Points, in no order, along strands that fork, close into loops and pass close to each other.
(in the rows, 128 means zero)
Points whose rows are less than 130 apart are linked; no others are. Some points are linked to none.
<115>: [188 133 161 170  89 128 158 100 137 118 144 118 118  71  56 123 121 166
 126 118 169 127 135 136 183 197 137]
<50>: [147 100 110 138 163 143 175 158 169  98 101  76 108 127 152 131 100 181
 156 147 153  98 210 136 145 106 165]
<140>: [119 111 113 180 105 187 130 118 132 123 197  82 149 120 136 139 120 117
 109 110 103  89 156 127 138  95  95]
<288>: [115 152 146  74 152 105  38 140  89 156  77 176  95 140 123 150 135 114
 127 141 129 198  89 110 121 168 109]
<258>: [ 90 134 161  80 116 148 145 157 102 129  91 173 152 169 184 108 103  99
 123  71 144 112 107 140 119 117 132]
<574>: [127 138 105 120  99 111 147 127 122 153 133 103 134 104 117 140 133  80
 113 193  97 113  96 167 120 139 115]
<708>: [174 163 109 159 195 102  91 121 131 175 122 153 152 164 107  99 125 135
 113 143 149 186 101  99  34 129 127]
<5>: [157 114  64 133 176 122 143 102 160 131 172  99  78 118  98 117 112 147
 156 117 119 140 183 125 152 102 164]
<273>: [129 146 176 170 135 131  42 140 132 164  60 125 132 151 124 169 163 130
 125 145 118 156  81  99 102 173 101]
<910>: [ 78 113 108  78 118  73  99 116  96 110 127 133 142  85 139 125 184 108
 156 125  96  97 151 100 168 115  66]
<157>: [119 119 113  42 113 106 151 188 148  90 136 160 135 146 167 110 136 141
 119  81 166 128 196 118 112  97 126]
<732>: [ 61 109 160 105 100 128  84 121 116 113 103 129 135 112 150 133 167 130
 159 101  95  95 133  96 151 124  84]
<840>: [182 142 123 162  93 168 153 154 121 148 191 127 176 146  75 106 118 127
  80  80 149 137 105 128  99 124 125]
<859>: [ 50  95 113 116 137 125  98 107 141 120 105 109 112 120 221 152 133  99
 135 147  91  93 134 143 112  82  97]
<180>: [154 120  74 132 173 136 162  73 139 141 173 105 100  95  88 109 113 122
 130 131 102 111 154 169 152 118 154]
<343>: [148 110  57 162 168 103  94 103 122 145 172 114 100 134  95 130 139 130
 158 117  94 149 143  93 166  89 156]
<467>: [131 105 131 108 188  94 108 152 137  98 115 147  82 121 140 149 124 180
 176 124 154 165 186  98 185 134 139]
<759>: [118 147  92 179 211 138 148  87 132 155 150 143 153 112 141  79  96  96
  98 116  99 118  93 150 106  91 172]
<229>: [ 99 125 167 108 125 112 131 186 134  77  66 116 160 167 159 115 171 165
 173 134 163 143 141  76  99 120  90]
<296>: [106 105 101 101 101  81  98 103  89 129 124 101 125  92 132 140 173  84
 148 175  85  99 115 120 210 117 102]
<589>: [122 134 165 124  60 170 137 103 163 145 125  99  99 118 125 173 123 127
  99 149 118 112 143 178 135 186 105]
<619>: [170 139 119 182 101 160 100  96 116 162 193 110 157 135  54 146 159 127
  93  88  91 118 121 116 158 135 112]
<224>: [134 115 167  98 144  97 138 156 150 100  69 138  93 107 134 153 139 179
 162 137 161 144 161 124 168 175 158]
<616>: [178 148 156 130 167  90 162 140 139 126 107 153 153 126 108  82 154 162
 132 121 178 165 115 124  66 130 143]
<849>: [106 146 176 123 130 145 130  72  83 132  84 175 133 122 153 113 118  98
 117  92 115 102  81 154 189 155 157]
<440>: [110 102 145 166 100 140  87 109  99 142 113 110 138 136 128 137 152 130
 145 113 106 102  93 114 175 117 126]
<756>: [127 117 133 184 189 144 108  90 103 153 134 143 145 151 151 113 113 119
 122  90 123 118  94 109 134  81 169]
<377>: [145 124 200  76  98  98 157 140 166  83  91 158 104  84  97 133 155 193
 141 127 190 139 151 133 140 198 136]
<713>: [156 140 131 168 113 134 146 150 133 161 119 112 145 161 124 125 125 130
 110 152 134 148  96 136  81 136 147]
<858>: [ 96 117 196 198 139 153  84  69 147 118  86 161 159 126 116 134 162 147
 116  94 120 119 113  86  94 173 107]
<505>: [150 115 136 141 133 134 175 171 149 107 100 109 128 154 142 129 120 192
 140 117 181 135 161 111 112 122 158]
<29>: [142 116 116 146 146  83 126 138 107 124 130 130 145 115 122 105 163 159
 157 135 128 136 139  74 140 126 125]
<926>: [108 138 113  96 112 123  71 166 132 149 136 145 105 176 130 160 139 130
 132 124 140 175 133 102  82 120  97]
<125>: [177 128 155 172 143  96 151 124 135 113 128 156 182 105  60  76 159 187
 125 108 180 152 126  95  86 157 144]
<507>: [153 150  72 135 178 118 152 135 111 145 140 153 135 152 102  70 103  88
 109 139 104 141  70 146  80  84 177]
<75>: [123 123 122  53 154 104  83 143 129 121 152 164  63 126 119 157 115 145
 150  92 134 189 178 122 174 141 136]
<890>: [121 111 104 147 134 158 134 106  90 138 168 140 149 151 130 118  98  91
 111  74 119 103  97 136 164  68 164]
<902>: [123 151 162 162 124 111  90 111 157 168  75 147 130 118 126 166 158 127
 112 169 114 150  96 136  84 193 117]
<818>: [ 53 110 151 135 103 153 116 111 140 124  86  92 118 108 206 162 128 104
 133 165 107  81 114 157 145 129  86]
<717>: [115 110 188 173  83 171 136 143 135  80 145 113 177 131  93 122 165 188
 132  74 144 108 162  75 109 150  76]
<89>: [ 83 142 164 116 117 140 139 158 126 133  61 146 154 167 206 126 117 114
 111 121 147 123  88 131  73 118 124]
<582>: [109 136  88 100 109  58  99 121 105 156 117 120 118  97 148 145 159  77
 141 198  87 133 103 126 135 124  93]
<930>: [158 122 119 152  98 197 175 104 146 139 141  88  90 154 103 148  70  95
 107 159 115 114 108 195 151 146 156]
<772>: [116 160  92 113 175  77  46 104  75 153  97 169 104 123 143 130 112  97
 137 184 118 172 106 104 120 133 124]
<226>: [137 111  93  54 112 103 130 159 153 109 156 151  87 139 116 150 119 143
 129  77 148 145 192 130 158 108 151]
<690>: [147 122 136 111 157 118 170 160 191  90  95 135 121 124 179 114 134 199
 137 155 185 120 178 132  62 127 140]
<167>: [155 127 119 110  70 158 178 185 145 135 179 124 137 169 101 139  96 130
  97  89 166 144 136 139 120 106 145]
<370>: [ 93 118 145  68 103 140 106 162 106 138  95 160 112 184 150 136 115  81
 135  86 121 132  89 132 148 105 132]
<769>: [ 84 119  85 131 150 116  72 103 148 137 138 108 108 101 182 165 136 110
 140 182  98 120 165 119  88  94  89]
<814>: [166 133  95 161 152 116 173 144 112 114 133  88 162  98  98  84 134 146
 144 161 121 119 120 121 136 128 142]
<765>: [140 105  96 109 128 146 183 168 153  87 118  82 100 160 168 136  84 141
 141 157 139  99 184 154 126  75 172]
<694>: [124 130  91  70 165 107 161 181 146  94 133 161 136 143 184  93 112 139
 128 116 162 130 169 124  67  64 128]
<438>: [112 116  75 116 131 116 102 143 103 139 134 109 105 162 138 153 103  87
 146 170  85 133  97 118 132  63 148]
<33>: [101 154 201 113  53 177 142 107 123 115 105 114 127 103 151 143 117  94
 113 123 120  89 118 159 159 196  84]
<147>: [143 149  85 114 135  85  57 145 123 161 158 147 109 142  94 140 153 141
 131 137 123 187 141  90  94 129  99]
<697>: [173 130 165 105  85 107 166 122 146  93 120 125 102  54  79 131 145 172
 122 152 172 125 154 139 184 204 139]
<241>: [117 131 106 148 137 175 176 124 146 103 210 102 174  93 129  98 112 114
  99 114 122  87 151 149 132 105  97]
<73>: [128 135 181 181 135 152 123  62 118 148  96 143 134 124 151 155 114 110
 107 120 125 116  99 158 151 161 163]
<214>: [145 131  78 153 168 141 183 118 122 126 155  75 122 110 101  85 114 110
 139 170 101 107 112 166 144 110 151]
<786>: [110 140 130 136 163  69  73 112  94 133 100 159 128 104 141 126 176 137
 170 159 128 162 121  76 127 140 104]
<657>: [ 58 107 169  93  85 133 114 189 122  95  79 114 154 141 166 124 165 127
 177 112 126  90 130  87 134 118  82]
<634>: [143 118  96  79  69 127 170 160 139 109 182 114 131 112 103 125 132 127
 108 125 141  96 184 151 169 121  97]
<900>: [149 139  90  97 156  89 111 153  82 124 138 165 120 166 130  99 101 119
 156 116 132 170 120  97 135  75 168]
<868>: [146 118  74  86  96 115 146 163 105 127 171 109 121 178  79 144  95  96
 129 130 103 145 107 127 127  67 170]
<753>: [134 147 140  83 128  82 118  98 157 137 140 172 103  93 128 137 140 137
 124 125 140 146 163 140  99 166 124]
<651>: [133 151 127 160 132 150 167  98 150 125 207 130 178  61  90  72 129 112
  88 139 109  98 137 157 127 139  84]
<737>: [142 128 106 104  86 153 168 117 132 146 150 105 103 136  90 150  90  69
 101 182 100 116  95 192 136 131 147]
<948>: [133 122 173 102  92 159 169  92 112 106 123 130  78 113 140 146  87 119
 119 104 144 117 141 187 211 164 148]
<305>: [150 133 135 130 171 101 166 141 170 115 116 149 164 113 160  87 136 171
 129 141 169 131 143 133  35 130 127]
<630>: [113 114  75 146 174 107  66 122 142 136 151  99  92 130 140 153 145 146
 170 163  97 146 162  90 140 104 112]
<235>: [114 119  98 105 149 140 165 173 142 117 140 137 115 182 182 129  77 123
 130 123 136 127 138 145  76  66 169]
<374>: [102 141 167 114 158 120  15 154 109 146  72 135 107 149 113 159 159 136
 158 138 125 182  74  93 118 170  90]
<366>: [112 150 192  88  78 148 160 110 113 125  93 166 118 117 156 137 100  96
 102 108 130 102 106 186 157 180 141]
<709>: [118 120 143 161  88 164 137  97 148 119 152  93 140 101 124 159 137 141
 115 133 115  98 155 138 136 153  90]
<922>: [ 80 133 126  74  90 124  77 169 131 150 104 144 115 156 163 150 144  87
 116 112 116 138 105 111 104  99  99]
<712>: [171 132 149 188  95 164 105 105 142 181 153  98 128 140  61 166 131 143
  99 105 119 141 126 127 163 162 139]
<874>: [165 140 150 138 122 170 181  82 137 124 135 120 100 105 129 128  62 120
 107 136 155 118 118 203 171 154 170]
<618>: [148 127 171 193 106 172 132  90 106 138 125  92 122 139 104 146 120 141
 124 110 128 134 109 127 191 157 151]
<422>: [165 133  70  94 168  75 163 139 104 121 121 154  95 132 120  81 108 107
 137 157 128 145 100 129 127 110 191]
<780>: [133 130 158 165  91 166 155 158 110 109 155 117 193 143 107 105 132 141
 113  76 144 111 119 112 111 132 105]
<164>: [137 131 167 160 126 145 166 163 128 136  79 123 158 170 168 132 119 143
 112 148 160 130  86 150  70 135 151]
<468>: [140 113  98 120  93 145 148 151  85 136 193 106 145 150  92 114 111  89
 107 112 111  99 113 129 164  81 137]
<325>: [139 144 100 153 114 134 125  93 113 143 215 117 165  70  62 107 158  99
 107 112  92  91 133 123 163 123  87]
<354>: [170 160  78 154 195  90  76 115 123 165 132 135 127 130  89  96 146 147
 138 154 126 179 123  84  80 129 117]
<898>: [ 83 110 192 161 119 169 127  94 144  94 108 147 169 122 142 128 135 172
 130  67 133 110 151  98 108 164  95]
<918>: [109 133 190 189 155 134 118  73 163 133  70 161 140 101 165 154 140 145
 119 138 121 130 113 129  59 189 115]
<823>: [105 116  69 112 151 140 159 130 114 114 150 102 130 138 146 113  99  74
 128 165  86  96 102 168 129  67 150]

A fork is a point with three links, a tip a point with one. Leave the first point through the second and follow the links. Name the first fork or tip that comes.
<616>, <305> => <115>
<902>, <918> => <167>
<377>, <224> => <125>
<918>, <902> => <214>
<713>, <164> => <708>

How many points has the smallest loop of links through each point below? Write - if it is on no loop.
<651> => 13
<737> => 14
<214> => -
